Points, in no order, along strands that fork, close into loops and pass close to each other.
In the rows, 128 means zero.
Points whose rows are less than 136 apart are linked; no others are. Some points are linked to none.
(864): [128 134 102 127  93 158 146  95 108 166 140 124 183  79 116 171 109 101
 138 134 114 150 104 126 104  93  90 166  97 142  89 104]
(127): [131 112 122 113 192 172 119 164 147 115 167 114  77 117 164 149  31 134
  98 107 130 143 125 149 129 127 110 120 145  94 135 156]
(785): [130 145 134 170 102 100 123 116  80 116  90 136 142 149 102 147 178 126
 134 149 143  80 103 122 142 175 167 168 136 150 132 114]
(165): [123 131  87  90 122 138 167 129 119 105 100 168  98 177 132 121 134 113
  82 103  81 140 115 129 153 171 177 105 116 120 149 176]
(946): [116 132 136 100 165 174  64 124  94 127 177 119  87 111 174 148  81 150
 151 116 126 133 149 156 128  93  84  85 200 138 153 124]
(4): [136 118 128 155 136  96 185 104 149 178 121 114 148 105  98 110 153 115
 146 147  91 119 166  84  92 105 114  85 104 113 102 135]
(398): [159 151  88 141 119 121 129 136  79  85 117 159 150 114 111 160  98 116
 139 117 165 125  89 181 138 172 182 147 149 115 124 116]
(748): [112 143 129 157 138  81 172 152 136 207 165 128 140 114 114  85 151 115
 138 132  83 170 144 178  95  81 184 139 114 126 165 137]
(254): [122 109 156 141 191 113 135 142 139 139 138 103 119 166  89  86 122 166
 116 146 136  47 153  84 100 159 117 165 137 115  99 159]
(857): [172 119  81 117 162  86 143 158 194 140 119 111  97 134  78  88 136 138
 118  83  84  98 180 116 123 138 174  37 128 104 119 161]
(53): [138 131 127 128 156 111 128 114  40  97 121 167 131 160 153 126 112 161
  96 136 155  36 113 101 128 164  91  70 210 109 148 127]
(446): [121 152 152 122 172 152  91 114 108 132 142 113  90 102 184 125  80 152
 122 149 124  85 168 115 125 102  64  60 166 123 141 111]
(430): [133 121 193 155 103  79 131 106 149 153 155  93 113 146 117  91 201 114
 164 126 163 179 145 134 136 104 138 145 133 123 129 141]
(779): [166 114  93 132 168  90 133 199 192 143 125 104  95 144  91 101 135 120
 139  78 111 136 160 139 126 152 183 107 109 111 131 144]
(860): [125  90 155 134 154 103 122 145 187 114 131 104  83 164 124  68 175 118
 122 117 118 136 120 104 145 141 148 188 116 129 131 205]
(350): [153 151  93 140 122 113 151 124 111 136 118 146 159  83  84 146 106 101
 149 126 143 109 108 160 123 164 149 174 112 111 114 110]
(174): [145 154 129 151 105  90 133 138  57  97 109 164 144 160 120 135 137 136
 101 133 176  91  99 133 140 199 164 136 149 107 135 121]
(604): [164 106 134 137  76 129 159  83 137 129 153 128 183 121 155 139 159  95
 180 111 144 201 128 116 112  74 112  95 108 124 110 103]
(635): [ 95 103 186 109 120 166  94 134 174  93 120 114 117 141 152 107 145 145
 125 158 140 131 142 111 140 109  66 137 113 140  98 120]
(437): [ 63 151 166 157 126 171 115 180 100 167 132 120 104 170 152 132 116 151
  67 172 115  99 121  95  95 115 114 175 102 160 138 121]
(6): [ 95 137 115 119 103 118 146 140 128 197 141 149 160 116 122 117 163 107
 154 119  92 182 124 156 103  82 165 176 107 153 164 130]
(323): [191 100 107 138  98 105 151  96  97 125 150 133 194 117 117 178 125 114
 176 104 133 174 100 127 106  92 152 106 143 128  84 120]
(346): [132 147  94  99 123 111 133 121 143  96 107 136  83 149 136 100 132 150
  79 115  95  89 174 124 141 154 134  38 161 108 166 162]
(278): [173 135 102 140 113 114 159  57  79  98 119 159 171  96 132 159 104 116
 152 120 138 123  94 117 120 102 121 103 144 120 108 107]
(291): [118 140 132 111  92 158 119  64 134 132 158 131 122  93 205 140 118  69
  96 126 122 168 103 122 151 102  69 182  78 139 146 162]
(402): [168 132 109 126  87  93 161 108 152 130 135 141 144 101 149 132 141  92
 167 114 113 191 124 136 111 118 125  92  88 116 143 121]
(624): [101 113 144 124 167 152 144 166 148 126 140 115  61 185 162 121 121 151
  44 141  95 125 151 111 115 129 152 115 132 123 139 186]
(939): [132 104 161 120 139  69 135 113 206 117 148 119  71 161 130  73 207  80
 131 100 115 162 135  95 143 129 152 148 108 120 153 191]
(178): [154 152 125 143 134 119 170  80 158 143 109 116 145  55 113 163  74 117
 116 147 158  90 122 103 113 171  82 140  70  99  94 108]
(99): [153 149 157 151 103  54 121 141 145 124 151 115 100 128 112  93 152 115
 144 102 162 162 135 169 134 145 168 155 134 102 165 140]
(952): [ 77 150 164 130 103 174 120 176  83 147 139  94 118 177 172 151 114 145
  91 162 129 169 129 123 143 112 113 162 115 187 142 116]
(238): [108 125 105 124 195 160 127 119 159 169 145 150 144  73  97 125  69 131
 138 126  97  92 122 135 123 132 121 187 116 105 115 150]
(727): [138 107 145 124 125  74 130  75 182 137 132 147 124 120 133  57 210  96
 146 117  95 122 131 108 133 109 154 138 113 123 157 173]
(293): [144 154  77 103 131  94 147 145 189 116  96 125  82 129 105  95 139 130
  90  87  84 115 185 127 135 180 142  30 120  94 141 149]
(521): [133 156 155 156  91 123 157 100  72 118 151 127 136 138 168 172 110 105
  85 130 163 147  89 120 128 126 126 158 119 125 142 129]
(116): [ 69 122 173 123  64 165  77 140 185 153 122 158 143 116  97 114 180 170
 180 183 172 166 142  99 159  95  67 110  97 146  76  60]
(869): [ 91 159 143 154 120 136 132 153  73 149 103 128 142 169 138 138 149 132
  95 169 135  75 120 120 124 157 138 193 114 167 145 123]
(279): [ 72 115 125 111 149 156  71 199 222 134 120 134 101 101  66 115 141 154
 147 114 123 151 109 179 144 148 140 195 112 141 123  96]
(859): [104 107 179 132 129 136 100 128  66  83 102  88 113 176 181 146 136 182
  96 137 157  84 167 105 134 146 101  59 176 162 143 101]
(301): [112 134 108 129  81 174 138 130  77 150 138 118 163 124 125 187 100 108
 118 136 106 189  96 107 126  69 102 140  88 162 115 104]
(325): [114 116 115 120  84 168 141 133 118 143 151 129 149 121 155 169 115  86
 132 102 123 231  86 137 123  66 132 167 108 170 131 131]
(912): [138 185 143 142 104 110 128  93  56 122 146 172 158 132 154 165 112 104
  70 150 203 110  44 136 118 138 125 194 145 122 135 112]
(619): [139 140  72 126 143 157 138 108  85 163 123 170 163  93 125 142 116 119
 170 135  69 117 142 145 115  81 132  87 140 129 146 105]
(249): [103 133 170 130 168 172  66 159 100 101 130  98  91 152 181 125  91 171
 104 167 149  75 171 119 131 122  78  82 178 150 124 100]
(83): [132 132 101 114 148 142 119 112  88  75 101 166 120 163 154 114 120 149
 100 134 108  69 142 123 151 145 123  79 171 113 155 136]
(627): [118 128  97 101 142 196  90  98 116  77 103 137 113 115 171 136  74 117
 129 136 105  94 124 108 171 109  56  95 121 132 119 121]
(621): [127 130 106 104 115 167  51  87 125  80 111 126 130 116 182 114 136 130
 147 134 108 137 133 129 168 100  64  97 149 145 153 105]
(149): [135 124  84 103  81 148 115 139 131  80  67 148 138 181 137 118 198 107
 148 128  90 172 123 119 174 154 162 128  98 160 153 125]
(893): [165 181 163 160  80  59 139  88  73 100 127 143 147 142 129 171 145 113
  72 145 201 108  65 142 112 188 155 158 138 104 125  91]
(680): [110 131 136 119 167 157 148 148 135 134 147 115  92 139 167 133  75 134
  75 136  94 136 146 124 118 117 123 113 119 116 123 161]
(49): [ 86 118 124 103 109 163 125 131 116 173 174 142 142 118 163 141 118  99
 117 119 111 190 115 160 138  70 130 197 132 154 162 141]
(438): [114 103 177 153 179 107 120 133 171 141 170  98 102 149 111  85 149 147
 128 131 146 102 135 105 115 133 144 207 128 127 115 173]
(103): [149 121 156 148 148  55 104  65 125  79 130 131 116 158  97 102 188 134
 130 120 186  38 104  84 120 169 137 148 172 117 113 159]
(492): [143 109 136  97 159 164  78 142 114  90 159 128 100 149 191 130  88 157
 138 100 118 170 138 162 147  86 137  90 190 127 160 152]
(7): [140 130 136 144 158  95 105 126 127 105 102 133 111 149  85 100 162 146
 124 125 139  23 138 119 118 179 128 139 141 106 127 156]
(176): [123 157 114 136  81 141 187 103  58 164 135 126 157 150 156 183 121  97
  91 130 128 154 104 101 116  79 129 129  96 156 131 140]
(643): [ 66 152 143 122 113 169 106 147 119 162 158 124 127 134 166 147 134 144
 114 145 122 163 134 152 144 100 113 189 135 162 176 127]
(373): [127 124 124 134 189 140 156 125 128 187 153 125 157  78  67 127  88 152
 144 151 122  63 141 113  85 137 118 176 135 118  94 134]
(289): [123 143 142 137 133 121 144 171 135 122 106 100 113 113 109 137  84 151
 125 151 140  95 162 136 119 174 109 116 107 128 109  94]
(497): [125 112 111 109 173 125 116 121 152 151 149 149 135  83 114 102  95 116
 137  98 134 116 124 179 118 121 144 173 135 104 142 163]
(200): [161 150 114 155 123  97 165 100 159 178 127 130 165  49  83 175  91 111
 151 146 156 106 114 134  96 145 127 186  73 105  91 101]
(141): [125 120 169 141  70 118 123 132  50  80  82  90 136 151 164 160 142 164
 125 151 190  89 153 120 146 178 113  79 174 157 140  66]
(78): [131 126 137 135 103  89 108  77 148 139 133 137 150 139 125  84 221  99
 166 132 137 142 132 130 139 102 156 168 131 141 160 147]
(164): [102 121 183 134  55 157 109 126 149 147 123 105 150 119 121 137 156 139
 171 163 173 198 144  84 134  91  75  81  87 138  69  41]
(3): [145 112 106  84 130 124 177 139 142  88 130 152  95 154 137 132  84 109
  82  78 120 173 101 143 148 156 174  95 140  87 128 189]
(195): [110 119  90 118 164 155  96 232 178 126 121 108 123  95  70 143 104 161
 151 111 136 147 115 211 133 171 154 159 138 138 129  89]
(769): [151 138 153 164 101  78 114  74 117  98 102 127 139 129  98 120 207 114
 152 139 171  68 110  87 137 163 142 147 138 147 111 118]
(570): [111 105 113 106 125 196  91 141  97  89  85 122 120 138 154 146  85 138
  93 144 102 106 131  81 159 121  90  74 120 151 101 115]
(577): [162 102  93 105 165 139 145 191 155 111 120 114  97 142 103 124  77 131
 111  86 117 153 127 156 136 162 176  94 133  96 111 160]
(573): [131 105 135 126 131 156 136 105 154 118 127 127 122 130 156 130 122 121
 124 144 115 149 131  97 121 120 101 133 104 136 110 147]
(900): [ 73 114 185 122  95 177  83 156 198 128 130 139 122 138 133  82 179 142
 147 163 139 160 136  87 159  96  84 119  95 150  87  96]
(948): [140 161 128 148 118 122 159 128 159 119  68 115 117  77 119 148  92 122
 107 146 155  89 147 130 127 187  98 125  44 101 107  88]
(246): [125 132  58 108  86 143 143 100 104 102  66 172 147 165 126 128 177 109
 112 125  81 130 122 104 169 150 164  93 116 139 157 153]
(655): [111  94 123  81 154 109  92 175 238 134 126 116 108  75  89  98 129 129
 150  93 158 182 117 199 140 145 143 182 105 106 143 121]
(732): [117 123 165 142 158  69 172 129 104 147 174 150 107 180  93  97 153 130
 100 127  92 110  98 110  95 101 197 141 158 116 148 180]
(385): [134 130 113 117 198 162  90 196 139 135 147 106  93 104 121 138  42 159
 129 108 133 115 150 175 131 144 123 127 168  94 129 120]
(903): [144 120 112 118  96 127 123 133 139  96  97 117 139 137 145 142 142 117
 157 124 124 170 123 128 143 140 125 138 109 144 121 119]
(973): [135  95 124  92 126 149  71 105 143  65 145 125 127 136 183 119 135 144
 149 111 130 156 139 154 152 105 107 118 170 131 151 149]
(586): [167 156  54 132 136 137 134  73  68 122 118 173 162  89 110 122 106 104
 152 112 105  82  89 145 139 119 131  70 159 104 131 111]
(177): [143 115 138 165 103  94 164  81 144 177 115 112 186 130  95 132 184 114
 187 151 125 131 140  84  92 116 116  79 108 141  85  92]
(46): [131 100 122 147 210 105 162 154 125 199 160 116 134 120  70 122 102 166
 162 149  96  86 164 116  83  95 146 134 149 120 109 152]
(394): [151 113  98 117 174 140 115 211 150 119 131 109 109 114  82 142  60 162
 150  95 136 141 143 199 129 172 157 133 154 103 109 104]
(460): [138 151 152 154 143  56 166 121  92 176 162 133 145 156 103  81 150 126
 122 131 100 121 138 143  95  90 179 111 163 114 163 151]
(275): [136 135  95 134 152 147 169 112 130 172 108 140 151 100  97 125 114 137
 149 135  59  99 156 103  88  98 107  60  97 128 114 116]
(886): [121 143 111 128  77 130 119 125  95 128 132 133 161  97 108 166 161 125
 174 105 159 167  98 192 128 116 149 188 148 157 145  84]
(585): [106 103 163 107 108 164 128 154  81  72  92  94 123 176 158 165 103 158
  92 149 139 120 131  84 148 135  88  55 145 153 109 102]
(553): [139  98 150 146  72 127 148 114 150 157 135 101 181 125 117 160 174 114
 200 143 153 180 130  94 103  89 114 111 115 146  83  66]
(833): [152 110 120 106 148 112 111 139 186 111 124 128 116  79 123  95 117 114
 135  79 142 147 132 161 136 149 136 167 110 107 126 153]

A tip is a point with one link. Name the tips that can be reached along the links from each point below, in the order of the rows.
(174) -> (864), (99), (289), (732)
(903) -> (53), (624), (46)
(973) -> (141)

A fork is a point with three links, a tip a point with one. Leave the first point through the second and follow the links. Name the first fork or tip that comes.
(323), (278) -> (553)
(946), (492) -> (859)
(46), (373) -> (394)
(430), (78) -> (785)

How many points has the smallest loop of links through each point below? Write none if it is on no loop.
(249) -> 10
(402) -> 9
(3) -> 11
(49) -> 13
(430) -> none
(857) -> none
